Each row is a point on a tangle of strands that fork and nearly touch. The rows are in no order.
In the rows, zero is written as 100.
Points whose rows are less than 77.9 apart are linked; no others are. Some points are linked to none.
k_40: [117 100 109 124 138  87  81  76 103 111  90 115 105  91 101  94  97  86
  97  93 105  88 106 101 102 105 100 135 119  90  76  83 110 105 112  99
 125  77  85 114  77 103]
k_485: [ 99  75  88 109  99  87 113 108  97 101 108  97 128 103  80 114 108 107
 104  99  84  99  98 105  94  74  95  77  95 100  82 113  61  94  94 116
  88 115 108 102 101 121]
k_269: [118 127  81 115 128 103  67  89 140  92  91 130 104  83  98 117 111  94
  94 107  98 102  86  92  96 100  91  90 118  85 127  88 105 111  97  69
  96  75  73 112  89 125]
k_280: [129  81  91 100 101  68  82  87  94  91  90 114 123  98  88  99 121  82
 111 122  80  76  94 110  95  67  92  78 104  91 115  99 118  91 104 115
 105 120  90  95  94  89]
k_376: [106 114 106 108  91 111 105 112 106  94 123 113  94 118  92 106 102 102
 126 122  86  93  87 109  81  77  85 103  95 102  97 103 107 108 103 102
  99 108  93 104  91 113]
k_393: [101 131 114  99 128  95  81 102 146  92  92 120  89  89 100 109  63 119
  90  98 114  97  83  99 117 103  75 126  96  93  99  89 128 108  93  71
 106  84  71 121  99 117]
k_418: [117  60  97 103  92 101 114  75  78  97 110  83 105 111  75  98 128  86
 110 132  82 103 126 110 113  79 111 111  98 106  76  98 112 102 111 117
 107 108 120  80  94  84]
k_229: [ 86 131 115  87 128  98  88 101 143  92  90 115  95  87 103 117  53 126
  81  81 145  92  79 100  97 117  93 114 101 102 110  99 114 110 110  63
 104  86  81 118 105 115]
k_303: [115  95 108  96  75 100 130 103  88  91 123  76  91 126  92 105 114 128
 117 120  92 104 108 119 117  76  72 107  92 108  87 108 110 101 102 115
  99 123 116 105  89  96]
k_119: [110  93 105 102  87  90 105  82  93 111 108 108 113 100 102 114 135 108
 116  94  82 104 106 109 106  71  62 102 106 101  99  72  97  84 101 120
  84 110 115 108  97 103]
k_89: [ 93  98  84  80  80 100  94 112  85  97  88  84 100  95 121 110 108 103
  89  78 115 115  89  98  98 117 117  47  89 102 137 112  78  94  81  93
  71 109 114  97 129  97]
k_642: [111 113 111  95  72 118 121 100 105  95 134  79  84 129  95 103 103 110
 121 128  94 100  92 118 109  82  78 109  94  97 103  95 119 109 108 109
  91 120 106 104  97  90]
k_132: [113  72  99 104  75  75 110 106  90 117  98  94 111  74  88  99  96 117
 113 107 104  97  89 132 113  76  87  88 134  98 134  85 114  92 108  99
 101 101  98 120  95  87]
k_648: [104  84  89 117 126  85 104 104 100  93 100 115 119 109  73  98  96 100
 113 102  81  83  96 100  80  87 109 103 102 100  64 121  86 102 110 107
 116 101  88 102  79 121]
k_371: [ 86 125 108  76 110  82  92 101 103  78  97  85 122 125 108 109  77 123
 101  72 130  94  82  85  88 115 109  75 100  82 101 122  93  96 118  98
  80 137  99  96 100 101]
k_837: [ 74 129 121  91  76 124 110 118 112 103 122  99  79 111 109  87  78 121
 115 107  78 120 103 103 106  98  86 125  96 111  83  92 106 105  95  89
 100  97 100 103 103  91]
k_643: [107  98 120  83 115 110 100  77  82  95 106  98 122 130 119 112 119 107
 102  91  96  94 108 104  87  98  84  95  88  93  73  99  93  88 123 114
  85 130 120  99 107  99]
k_719: [111  99  99 134  95  97  89 112 133 107 137 117  89  93  81  85  99  95
  99 142  92  98 110 104 109  79 101 119 103  98  69  83 123 109  75 118
 130  95  86 107  78  79]
k_695: [103 103  97 104 111  84  99  98 109  94  87 113 108  90 107 122 102 119
  88  77 129  85 107 103 102  94  72 105 102 100 109  83  84  93  86 112
 102 104 105 120  88 118]
k_256: [ 92  78  93  95 107  93 114 112  76  76  86  87 106 124  90 106  87 102
  88  74 118  86 108  85 105 108 115  98  76 111  76 128  94 110 101 127
 121 115 106  91  90 103]
k_943: [108  74 103  98  76  92 125 103  78 103 104  73 104 112  83 103 106 141
 103  90  92 124 105 115 122  80  82  95 104 117  87 107 111  92 102 114
  84 128 114 102  96  95]
k_42: [ 96  72  84  88  92  84 101 124  76  91  72  95 106  97  87  89 100 102
 103  77  84 100 112  92 118  98 108  85 100 111 106 116 106  91  84 118
 103 104  95  86 100 113]
k_864: [106 111 109 108 136  88  97  76 113 107  79 116  96  76 118 102  91  96
  93  90 102  89 108 102 110 112  88 132 124  77 102  74 103  91 103  78
 112  65 101 119  92 115]
k_5: [ 91 115 113  71 124 110  81  99  99  89  71 126  84  94 117 104  89 117
  86  69 122  87 101  79 108 140  83 115  97 100 123 100 114  94  95  62
 105  92 107 111 118 114]
k_544: [101 103  99 121 130 103  86 111 101  95 104 123 104 102  90  88  87  89
 111 101  89  91  99  96  75 102 110 118  98  99  70 112  94 112  96  97
 127  85  85 104  73 121]
k_173: [114  59  99  98  96  85 113  94  94  99 128  70 126 117  81 108 105 100
  94 130  93 100  89 124  98  64 110  75  77 101  81 135  84 100 108 138
  93 136 120  94 109  84]
k_184: [123 101  95 123 101  77  85 116 125  95 122 119  88 102  81  81  88 108
 103 140  91  85 103 102 111  81  90 117 106 100  79 101 139 115  77 108
 139  97  76 113  72  79]
k_352: [ 90  90  97 114  86  94 112 103 109  97 116 106  87  90  94  87  98 105
 108 128  79 122 139  91 121  97  90 127 106 103  77  88  95 105  71 122
 118  70 103  97  97 109]
k_883: [ 99 116 102  84  95 101 100 107  96  95  85  89 103  96 100  78  86  96
 113 107  97  95  86 107  98 117 117  82 125  85 131 108 117  87 130  71
  88 109  82  93 107  94]
k_6: [113 108  88 116 119 107  74 106 124 100 105 116  82  96  90  91 109  78
  82 106 118  87 111  91 102 103 109 129  72 104  75  93  96 119  64 119
 131  87  94 100  89  99]
k_656: [108 116 102  84 111  96  96  96  92  86  87  99 104 115 111  91  89  91
 116 114  89  82  91 100  81 112 114  80 114  85 110 119 103  92 127  75
  94 108  86  93 110 110]
k_228: [ 85 101 103  96 101  97 108 113 114 125  84 107  88  61 104  77  85  97
  87  99  92 112 106 102 119 115 102 116 116  98 116  85 109  94  88  88
 108  60  93 109 107 104]
k_769: [ 93  75  97 111  74 115  99 105 101 102 132 107  98 108  88  99 116  79
 127 142  56 119 109  96  92  72 100  91  95 107  99 105 101 105  89 111
  93  99 118  90 108  94]
k_504: [105  89  79  92  92 100 129 105  85 103  86  82 107  74  95  96 109 132
 103  77  95  95  95 113 117 105  78  96 128  89 136  78 101  75 106  79
  90  99 107 110  92 120]
k_499: [ 76 116 112  76  78 116  96 115 100 119  97  90  84  89 111  78  99 112
  95  90  82 135 110  88 126 121 102  97 110 112 111  94 112  80  97  90
  75 101 103  84 133  81]
k_236: [112 109 106 101 100  94  94 115  94  87 100  96 100 122  85  95  81 130
 106  90 108  89  83 108  94  90 101 106 100 112  75 114 127 105 115 103
 104 129  75  93  84  95]
k_80: [ 97 115 102  95 101 131  95 101  95  91 107 118  78 126 113 115 131  96
 109  92  96  99 114  79  85 112  89 103  74 108  92 105  84 102  82  99
  94  99 126  94 113 116]
k_997: [ 86  93 129 104  81 111 106  89  92  99 136  96  98 102 108  94  91 109
 109 130  78 132 129 111 109  80  96 130  98 121  58  83 101 105 112 113
 115  91 113  88  97  75]
k_734: [ 85 106 103  80 104  69  95 108  93  80  86  75 118 119  99 111  77 106
  91  67 130  97  85  77 103 112 114  73  94  96 104 127  98  96 110 122
  94 133  93  90  91  86]
k_601: [103  76  83 120  97 103 106 120 100 111  95 109 105  94  82 102 104 108
  98  87  89 118 116  96 111  91 103 110 105 117  83  99  90 105  77 117
 101  84  91  95  82 115]
k_461: [106  98  76 105 115  95  96 102 105 110  77 120 102  74  93 106 112  92
  99  78 110  97 104  99  91  99 101 110 108 100 125  90  82 103  84  81
  98  68  98 104  89 127]
k_245: [ 87  93 111 105  81  95  98 114 104 114 103  92  92  88 101  73  72  81
  90 114  98 113 103 100 106 104 120 109 101 106  98  98 109 107  99 115
 114  90  83  95  99  70]
k_560: [ 88 132 102 112 103 108 103 110 138 115 104  97  83 101 110  96  79  93
  86 118 108 114  98  83  98 128 125  86 105  90  98 109  90 106  88  81
  86  89  87  97 111  97]
k_984: [107 128 100 101 125  95 106  78 124 108  84 114  82  75 116 104 106  89
 103 108  94  86 101 103 115 110  79 127 119  74 125  77 105  92  96  58
 106  48 113 125 103 119]
k_793: [ 85  57  94  96  76 114 115 110  66 113  89  82 106  84  86  80 103  95
 109  99  74 127 107 108 106 101 120  88 113 113 115 110  95  91 112  89
  88  93 114  91 108 102]
k_12: [ 88  78  92 110  87  92 104 111  88 105  97  89 103 100  95  82  77  68
  93 113  93  99  96  94  93 103 133  87  99 108 101 119 100 110 102 116
 113  94  84  89  97  87]
k_378: [ 96  96 103 100  76  88 102 104 117 109 122  90 100  98 105  88  83  86
 109 140  92 102 104 105 101  85  98  84 108  90 121  99  99  95  87 116
  92 115  98 101 108  80]
k_638: [110 116 119  83 110 108 102  81  88  90 109 109 115 126 122 114 123  95
 114  98  90  87  90 107  74  95  79  92  85  85 100 106  86  93 115 100
  85 119 120 105 114 104]
k_421: [115  88  99  78 115 103  90  84  67  95  88 107 102 116  97 100 135  75
 108  92  94  79 105 101  75  93 107 104  73 102  94 122  95  99 102 111
 104 106 129  81 108 100]
k_473: [104 122 120  90 116  82  59  85 116  98  85 119 105 101 123  99  87  93
  89  98 102  92 102  93  99  98  78  96  98 101 107  91 115  91 101 103
 103 115  80 101 102  84]
k_628: [101 144 117 112 128 106  87  87 137 101 112 120  85 103 121 107  79  86
 100 128 100  91  93  92  90 116  99 113 107  79  95 101 101 107  95  70
 112  76  85 125 111 108]
k_726: [129 106  99 116 107  84  90 113 106  83 111 109  95 121  79  96  91 120
 113 116 101  77  92 107  94  81  90 114 100 109  75 111 126 111  95 106
 126 124  71 107  76  93]
k_478: [111  88 104  83  88  99 114  89  91  92 122  70 123 122 100 105 114 115
 105 113 101 110  84 128  92  76  97  64  77  89  95 121  91  99 110 125
  75 134 120  98 108  96]
k_716: [103  74  90 113  96  76 104 102  90  99 103  83 115 100  88  97  87  71
  89 115 107  83  79 107  87  87 125  78  93 102 107 117  96 105 111 128
 114 112  83  93  94  88]
k_814: [110 100 104 128 130  89  78  95 124 106 116 109 102  90 105 100  90  73
  78 110 125  73 106  98  95 104 107 120  86  99  75  98  88 103  92 127
 139 100  83 112  88  90]
k_548: [104 116  96  89  97 118 106  94  88  99  96 111  90 112 117 117 135  96
 107  92  96  97  95  96  81 105  92  78  85  97 121 108  82  98  96  87
  84  98 125 104 115 118]
k_720: [ 80  92 108  93  73  84  99 110  92 116 106  65 113 103 104  90  72  85
  99  95 107 120  84  98  94 104 129  74  98 105 115 128  92  99 112 115
  78 119  97  87 109  63]
k_515: [101 106 115  90 128  85  64  83 101  83  81 116 125 116 121 115  94  98
  90  71 114  82  98  78  95 115  92  87  95  95  94 104 100  87 113 108
 100 129  88  97 100  92]
k_211: [ 95 103  98  91 105 124  99  90  94 100  85 108  80 104 111 103 124  98
  79  86 117  99 125  79 102 130 107 109  87 104  97  94  89  99  87  94
  98  93 125  91 112 110]
k_861: [105 102 115  95 108  81  73 108  86  87 110 110 108 119 106  90  92  98
  98 103  93  85 111  96  83  82  91 110  74 123  68 112 110 101  92 137
 130 121  91  90  95  76]
k_85: [ 91 123 109  83  98 109  95 107 101  94 100  87 109 127 106 109  93 114
 108  82 100 115  82  92  87 106 115  71  99  93  92 119  97  92 114  97
  65 137 101  84 105  96]
k_632: [ 80  92 111  89  81 125 125  95  77 111 114  90  80  76 106  85 113 117
 112 102  71 133 127 102 115 102  82 131 112 115 100  79 100  84 110  90
  98  77 127  92 107 102]
k_866: [127  87  87 118 114  81  73  92 115  97 104 125 112 102  81  97 122  79
 117 134  75  80 106  93  98  81  89  93 113  85 100  95 123  93  96 115
 114 109  85  97  82  98]
k_166: [ 98 123 101  89 112 114  96  84 102 117  80 115  73  92 120 109 123  96
  76  86 117  92 112  79 104 139 105 104  92  99 110  88  98  97  88  77
  95  81 119 102 129  96]
k_175: [120  80  96 116 101 101  98  86  87 106 112 103  98 107  79  91 119  86
 110 119  92  96 121 109  97  88 111 131  95 112  58  90 108 108 103 113
 121  97 104  92  78  82]
k_802: [ 91 131 106  85  87 112 110  99 103  97 119  83 108 118 111 114 101 118
 109  90 108 121  76 101  82 105 104  67 101  91 112 112  84  95 115  85
  60 124 111 100 115 106]
k_25: [ 83  96 109 110 114  87  98 101  90  93  96  92 110 120 103 103  81  92
  87  74 119  93  99  75 106 118 110 107  89 117  66 113 101 104 111 128
 121 110  78  97  86  78]
k_771: [102  89 101 103  93 114 118  90  87 110  88  77  94  98 101  93 100 100
  83  90 116 102 108 109 112 112 110 110 104 104  96  91 107 102 116 104
 102 105 102  89  98  90]
k_916: [130  72  92  93  91  77 105  91  82  98  91  92 117 105  88  90 120  86
 103 115  93  82 102 118 107  81 107  85 106  93 111  99 130  94 114 120
 105 122  96  92  96  76]
k_621: [100 109 106 117 100 112 101  93 115 112 126 119  77  91  99  87 112  88
 114 130  76 112 121 102 107  91  98 144 107  91  75  71 107 113  88 104
 120  58 109 101  89  98]
k_164: [ 92 117 101  92  88  85  99  97 108 107  89  85 116  83 113  96  83 103
  94  92 109 108  78 109 101 112 114  73 125  87 132  91  98  92 120  77
  80 111  85 101 108  83]
k_363: [ 87 119  98  90  75 115 109  95 104 113 103  94  88  97 122 102 125 106
 103 103  70 129 110  81 120 121  88  81 109  99 116  83  99  81  90  88
  68  95 108  94 132  94]
k_586: [101  95 114  95 129  96  91  77  84  93  92 103 129 125 112 111 107  91
  95  81 105  85 105  89  90 107 102  96  94  94  64 100  92  83 124 114
  96 129 102  99 104  91]
k_283: [ 99 104 115  84  79 102 118  93  85 106 111  92 110  99 118 105 124 116
 119  88  77 115  94 118 104  88  62  94 102  92 116  83 104  83 109 105
  76 114 118 109 107 100]
k_777: [116  70  86  98  78  82 121  94  76 111  92  84 116  72  96  99 116 121
 104  87  96 102  89 129 109  87  85  90 128  91 133  65 102  82 102  91
  90 106 114 113  98  99]
k_111: [111  96  97 103 112  77  84  89  89  90  88 100 115  97 100 105  92  77
  91  97 123  74  79 108  76  91 113  85  93 104 119 112  96 108 121 111
 113 112  85  96  99 100]
k_225: [ 82 105  91 107 102  94  94 108 121 123  88 115 103  72 113 113  86  92
  70  88 126 108  93  91 100 117 115  79  97 110 128  98  82 106  77  92
  95  77  88 111 120  96]
k_791: [109  97 101 133 116 113  97  92 123 112 125  98  95  90 102 101 100  69
  93 126 108  90 109 104  90  94 120 108 104  93  78  94  74 102 103 121
 114  98  96 102  90  91]
k_924: [107 104 104 104  95 104 122 107  92  94 101  96  79  99  95  79  82 120
 107 104  97  88 106 117 108 106  94 145 117 100  77  92 119 109 101  89
 128  82  93 111  80 100]
k_761: [106  82  93 127  77 100 114 101 110 115 127 111 106 101  80 119 134  97
 128 119  75 110 103 101 110  69  75 103 119  94 104  75 103  95  93 111
  87  95 110 115  88 105]
k_966: [129 108  90 116 130  86  71  82 117  81 100 122 109 107  90 101 107  86
 118 125  84  77 103  89  97  91  84 105 111  76 106  97 114 100  94  97
 115 101  78 109  80 119]
k_381: [107  69 106 110  91  75 106  94  85 109 112  73 125 106  94 103  97  91
  89 104 102 104  96 107 104  80 109  76  90 111  88 114  91  97 109 141
  97 128 101  94 103  74]
k_384: [ 90  80 102 123  99 102  97 105  96  94 117  84 108 110  88 103  91  99
  83  93 109 111 110  88 110  98 114 109  81 134  47 107  91 111 100 131
 124 109  86  90  84  75]
k_3: [ 91  97 114  81  70 107 119  97  81  92 119  85 101 112 111  98 121 103
 125 113  64 119 112 102 111  87  72  95  88  98 117 104  98  91 100 118
  83 104 123 100 120 102]
k_404: [ 80 127 111  76 125 111 102 113 119 103  75 125  80  87 115 104  76 114
  72  75 127  96  98  78 105 149 102 100  92 107 116 106 106  95  93  59
 102  77 103 119 125 100]
k_705: [ 91  77 101 101  74 113  90 114  87  94 111 105  91 107  88  76  97  93
 111 126  64 121 120  98 102  86 113 105  93 115  83 105 116 104  90 112
 110 103 105  79 102  82]
k_766: [ 96  98  84  94  89  85  82 104  91  93  86  91 116  92 113 119 100  94
  78  72 130 103  73 102  90 102 116  49  90 100 136 105  87 101  95 105
  79 116  98  97 122  91]
k_595: [ 92  90  90  89  76 125 109 111  87 103  95  77  88 103 112 107 111 102
  94  96 106 122 109  95 106 112 107  67  83 106 122 119  77  97  78 100
  75 103 123  93 124 106]
k_653: [100 104 103 101 100 112 130 107 102 107  97  88  73  91  97  95  88 123
  98  96 108  89 113 114 118 101  82 143 112 100  91  80 104 100  95  89
 113  79 110 110  88 117]
k_749: [ 80  73 102  86  68 114 114 115  77  97 104  49  92 101  97  88  79 123
  96  94 111 134 116 109 130 105 108  99  83 123 102 122  94 105  88 105
  89 112 118  91 103  86]
k_304: [ 94 110 102 107 116 117 119  99 129 106  90  98  84  93 100 108  87 114
  75  86 128  94 101  98 118 122  96 128 103  94  87  79 104 103  93  88
  98  85 102 109 100 115]
k_46: [ 91  87  98  86  86 115 114 112  77 106  87  98  96  89 100  84 109 104
 107  87  80 113  98 106  91 109 105  94 105 109 114 108  92  86 110  85
  90  94 114  96 103 115]
k_736: [ 88  92  99  93  81 117 115 114  89 102  95  69  83 102  98  94  80 111
  80  80 127 107  96 101 117 116 114 105  91 120  95 108 108 113 100 105
 100 110  99  87  99  89]
k_633: [ 88  64  81 110  91  99 105 123  87 100  81  94 103  93  89 100 103 105
  91  74  89 121 123  82 119 110 111  96 101 123  90 107  97  99  73 123
  97  88  98  79 100 109]
k_153: [104  96 110 103 107 100 119  80  84 107  91  87 108  93 111 103  98 102
  90  85 119  87  96 123  93 104  99 108 117  90 102  85  93  93 129  97
  97 102 109 104  93 104]
k_815: [ 80 116 117  96 100  87  89 107 111 116  92 110  90  82 117  76  64  82
  89 110  96 107  99 103 102 110 111 105 103 101 106 103 109 101  98  98
 114  81  81  98 102  83]
k_882: [ 91  92  98  79  99  83  88 115  80  89  65 103 106  90 108  89  92 108
  95  66  99  96 103  94 109 110  94  85  98 107 122 109 108  84  98 105
 104 106  91  97 101 106]
k_587: [ 97  81  96 102  78  92 107  93  94 108 111 101  89  80  98  84 111  88
 113 132  78 115 138  99 122  94  95 117 116  98 106  84 100  93  80 121
 110  70 113  94 105  98]
k_685: [104 120  91 107 125  95  72  94 139  99  71 124 112  79 104 117  94 110
  70  81 114 108  87  90 113 114  91  87 111  94 117  82 114 102  92  79
  90  85  64 107  98 113]
k_293: [100 111  92 108 100 100  77  99 108 116  97 108 105  83 112 119 107  80
  75  97 129  96  78  97  82 104 122  61  87 108 127  99  82 104  90 104
  87 107  91  99 120  88]
k_729: [ 89  87  98  95  83  95 111 105 100 117  90  98  95  72 106  80  97 102
  95 106  92 111 122 105 125 107  95 108 119 100 120  82 100  89  84 106
 100  81 100 101 112 103]
k_934: [115  85  83 100 126  93  82  88  88  98  89 114 106 103  81 104 131  70
 102  83 113  75 100  95  75  92 118 113  69 105  87 112  78 106  94 114
 113 106 115  91  90 109]
k_182: [ 84 103 107 104  93 135 127  89  94 119 108  96  79  87 114 102 115 105
  98  98  89 124 117 101 107 111  96 121 113 105 101  80  91  90 108  81
  93  74 129  94 106 109]
k_152: [ 91  94  97  78 105  73  88 112  87  79  91  79 122 119  94 108  82  95
  94  89 101  91  76  98  87  88 123  58  79  90 106 139  96  96 104 123
  92 134 100  83 110  95]
k_99: [128  62  90  83  92  87 122  88  72  94  99  84 114 121  74  97 132 102
 111 126  75  90 112 118 113  70  97  93  95  95  96 118 117  89 104 127
 101 119 126  88 105  86]
k_878: [ 88 131 120 100 100 100  92 116 121  96 112 108  86 112 110  92  58 121
 108  99 104  97  93 101  95  98  86 125  96 101  75 102 104 108  97  90
 107 109  83 110  93  96]
k_235: [103  91  87  98 111 106 103 114  89  82  92  99  90 117  90 106  93 108
  89  83 136  73 106  95  96 111 105 111  78 108  86 111  92 117  85 114
 119 109  99  99  88 114]
k_134: [ 96 119  94 115 126 126  89 113 119 100  93 119  90 102  96 106  90 104
  75  78 135  93  87  91  95 125 117 118  93 102  81  93 110 122  96  84
 104  83  77 102  96 116]
k_937: [105  88  84 101 116  89  93  93  88 112  80 120 101  88  93  99 123  75
 105  80 103  92 122  86  88 101 109 113  90 103 101  99  77  98  82 103
 109  79 113  93  89 113]
k_32: [ 90  81  95 103  62 108  94 120 103 102 118  95  81  85  88  70  82  91
  96 135  84 124 122  99 119 100 119 113  99 113  87  96 117 119  71 110
 124  83  96  89  99  73]
k_616: [ 92  94  82  83 102 115 103 125  86 108  79 118  95  86  97 101 116 113
 108  67  95 105 108  92  93 110  88  99 100 113 129 105  89  96  82  82
  91  84 110 101 102 129]
k_78: [117  95  80  98  88 105 115  93  91  89  97  93 115 110  94 104 123  98
 114 113  86  93  84 110  95  90 107  67 115  75 111  88 101  94 112  90
  73 115 107  93 106 108]
k_751: [100  75  94 116  76 102 110 104 104  98 142 101 110 115  80 115 129  87
 130 137  60 110  98  98  96  60  75  91  94  97 100  99  93 100  88 123
  87 112 119 107 104 101]
k_611: [101 109  87 109  98 125 111 100 100 100 111 101 101 108 102 122 120  97
  97 104 121  99  91 105  76 101 112  73  93  97 104 105  61 107 101  97
  82 101 118  99 112 118]
k_509: [116 103  84 104 101 108  99  95  95 106 106 112  81 109  79  95 136  78
 132 110  86  89 104  99  87  85  93 127  91  95 108  95 100 104  90  91
 103  83 114  98  90 114]
k_846: [112 104 104 131 148  97  66  87 108  91  98 118 109  96  97 102  82  86
 100  93 118  78  84  95  81 111 108 126 102  92  83 110 102 114 115  90
 130  85  71 114  77 115]
k_325: [ 84 116 124 101  78 118 104 100 106  96 133 106  85 102 116  89  80 109
 107 122  79 115 117 104  98  88  90 137  91 112  56  86  98 113  96 104
 116  88 105  99  97  82]
k_804: [ 96 118  99  97  81 107 121  88 111 110 107  99  94  87 120 106 122  97
 108 111  72 106  94 101 118 106  76  97 121  80 130  67 102  86  98  81
  78  82 108 116 118  99]
k_662: [ 83 133 105  91  85 123 120 112 120 115 109  85  79 105 110 102  89 111
  99 103 105 117  92  91  99 121 112  84 105  98 112 113  86 101 100  75
  72 101 103  98 118  99]
k_322: [ 96 123 114  96 110  99  91 105 106  94  98  93 101 106  98 101  67 118
  96  79 136  92  67 104  86 107 111 103 105 104  98 106 120 111 131  88
  99 118  70  97  92 102]
k_565: [ 87 126 106 105  99 128 127  93 106 116 109 101  78  97 121 107 107  99
 102 111  91 108 104  94  91 124 105  96 111  91 105  99  82  98 110  68
  90  78 111 108 112 110]
k_458: [ 89  96  89  92 114  77  87  88  94  74  71 108 130  75 104 124  87 109
  75  57 135  92  75 106  87 106  95  75 106 108 141  90  88 109 120  77
 105  95  89 112  90 108]
k_107: [103 119 101 106  96 101  94 107 134 103 109  97  94 111 103  91  81  91
 100 128 101 100  96  88 103 104 110  88 107  86 107 102 104  99  91 104
  85 111  82  96 105  96]
k_854: [ 84  82 110  88  65 119 126  89  75  93 126  77  94  97 103  95 119 106
 126 127  65 136 131 104 124  91  80 114 101 110 105  98 100  94 107 100
  96  90 131  92 111  99]
k_676: [122  90  85  84  95 116 105  88  78  94 101  97  83 120  83  95 142  74
 125 111  87  89 110 106  87  85 102 117  77  95  99 107 101 106  95 100
  98  99 131  86 103 106]
k_985: [114 123  91 111 115  91  85  82 123  86  92 118 107 104 109 108 107  92
 109 114  84  88  99  92 100 103  87  90 123  76 119  88 104  96 101  82
  96  94  84 109  95 119]
k_526: [ 86 130 112  98 111 103 104 106 118  96  97 105 100  90 106 110  62 127
 103  84 128  97  78 111  88 103  95 103 118  95 113  95  94 101 124  67
  97  93  79 116  94 123]
k_439: [112 116 102 103 110 114  99 100  95  85 106 117  93 119  97  98  98  86
 131 122  84  77  84 105  71  95 102 107 102  86  98 116 107 109 112  74
 107  96  91 101 100 121]
k_841: [ 90 113 114  88  78  75  91 103 111 115 100  75 116  97 109  92  78 101
 102  94 115 113  81 110  97  99 110  80 112  93 124 106  98  96 108 103
  71 128  89  93 108  67]
k_907: [102 109  96 122  76 114 119  98 128 119 122 106  85  96  93 119 127  93
 112 119  82 107  98 100 122  87  75 118 118  85 112  61 112 100  92  99
  86  78 109 118 103 106]
k_789: [108  82  86 118 107  81 117 112 101  99  94 108 113  93  78 101  97 107
 114 104  89  93 102 107  95  81 100  95 119  95  93 106  88  99 101 104
 105  95  89 108  78 123]
k_286: [ 81 120  96  83 112  95 104 115 120 114  74 117 100  67 118 111  86 111
  68  79 121 103  96  83 108 140 112  78 103 109 139 102  86  96  88  60
  91  71  93 114 124  97]
k_57: [120 104  70  92 100 112 105 100  89 102  90 109  82  95  78  93 144  88
 131  96  86  89  95  99  91 100  96 111 109  87 138  92 109  99 103  66
  88  81 113  99  92 123]
k_767: [102  98  89 127  97 124 110  97 116 115 125  94  99  92 104 118 109  85
  95 117 116  99  97 105  86  95 116  84 103  98  94  95  59 104  98 102
  90  93 107 107 102 110]
k_469: [100  83 105 117 106 113  96  88  81  95 103  95 101 115  93  93 105  91
  89  95  97  99 117  94 100 103 115 130  85 122  41  96 105 112 114 119
 129 102  99  82  86  80]
k_332: [114 100  92 123 104 107  80 105 121 107 127 121  86  91  78  75 118  94
 100 128  84 109 115 100 107  87 103 143  98  96  54  75 122 121  76 111
 136  71  96 101  74  85]
k_773: [107 105  91 120 148 103  77  91 109  91  89 118  95  93  93 114  86  93
  84  76 149  76  87  89  95 123 113 136  97  96  87 101 105 125  99  87
 131  73  83 115  81 121]
k_529: [108 109  79  88 103 110 115  96  87  94  84 101  95  84  97  95 129 108
 122  79  78  88  91 100 100 106  75 109 124  86 137  86 104  83 107  63
  90  88 105 106  98 131]
k_97: [ 89 102 107  73 115  78  75  93  84  74  65 113 119 105 121 111  91 107
  84  59 112  90  94  81 100 119  94  75  93  99 125 107 106  90 113  94
  96 118  96 100 103  94]
k_830: [111 102  85 109 118  95  89 103 103  79  87 102  96 104  90 103  89  90
  93 102 133  69  89 102  88 101 118  98  94  98 107 112 108 118 102 105
 120 103  81  92  91 120]
k_639: [ 93  80  85  99  83 128 111 112  94  87 102  80  91 111  95 113 113 106
  99 102 100 117 119  91 115  96 103  88  80 108 102 112  80 105  72 113
  85 105 124  86 109 120]
k_949: [101 109 123  89  99  87  71 101  95 103  99 112 102 112 115  89  88  99
 100  97  98  98 102 100  92  87  87 106  86 117  87 102 116  94 101 127
 102 123  90  92 100  73]
k_328: [105  90  94  99  85 106 115 103  94  89 107  69 110 119  91 118 105 133
  94  84 124 111  90 112 108  86  94  78  86 101  89 109  90  99  98 122
  76 135 115 100 101 109]
k_659: [ 80  64 113  94  83 110 112 103  66 107  99  82 114 101  90  86  94 102
 102  97  64 140 107 103 105  89 122  94  97 119  81 116 101  94 124 105
  93 109 115  75 109  84]
k_567: [103 125 102  79 118 108  88  81  95 103  73 125  85  90 126 117 119 104
  88  75 122  84  96  92  92 128  90  92  94  98 130  87  96  96 100  63
  92  90 116 109 120 104]
k_975: [ 96 127 115 105 117  88  78 116 136  96  98 113  91 100  98  95  53 119
  80  91 122  91  81 103 108 105  89 131  90 102  72  94 127 118  89  87
 126  96  68 114  89  88]
k_471: [ 97 137 106 114 127  93  86  92 134 112  98 123  94  83 121 107  79  86
  81 115 112  94  89  90  82 121 118  80 106  89 110 107  89 107 103  71
 101  76  78 112 110 101]
k_178: [107  93 103  88 105  85 102  85  74  94  79  88 122  96 113  99  98  95
  88  77 120  84  82 120  87  99 105  82  97  96 118 102  99 100 128 104
  99 112  99 101 101  93]
k_872: [ 74  85 115  86  90  93 109 106  75 107  99  72 123 114  95  94  81  98
 101  86  86 127  85  99  96  95 122  79  92 109  86 131  91  97 125 112
  82 122 107  80 105  77]

A fork is a point with three links, a tip a point with one. Leave the first point through the second and follow the links. Name the first fork or tip that comes.
k_726 / k_236 -> k_997
k_182 / k_632 -> k_761
k_322 / k_236 -> k_245
k_164 / k_841 -> k_132
k_225 / k_286 -> k_548
k_111 / k_830 -> k_685
k_119 / k_283 -> k_662
k_656 / k_439 -> k_716
k_175 / k_469 -> k_111
k_789 / k_601 -> k_515

Follow the links from the first point to the second, and from the first to the third. Name the last point that the two ways share.
k_182 / k_621 / k_153 -> k_245
k_802 / k_499 / k_352 -> k_761
k_236 / k_736 / k_256 -> k_111
k_726 / k_25 / k_283 -> k_245
k_5 / k_949 / k_601 -> k_515

A fork is a point with three links. Follow the links from the first point to the second and name the forks in between, in order.
k_515 / k_544 -> k_789
k_175 / k_352 -> k_111, k_716, k_245
k_729 / k_469 -> k_245, k_716, k_111
k_789 / k_643 -> k_515
k_567 / k_814 -> k_548
k_621 / k_3 -> k_245, k_761
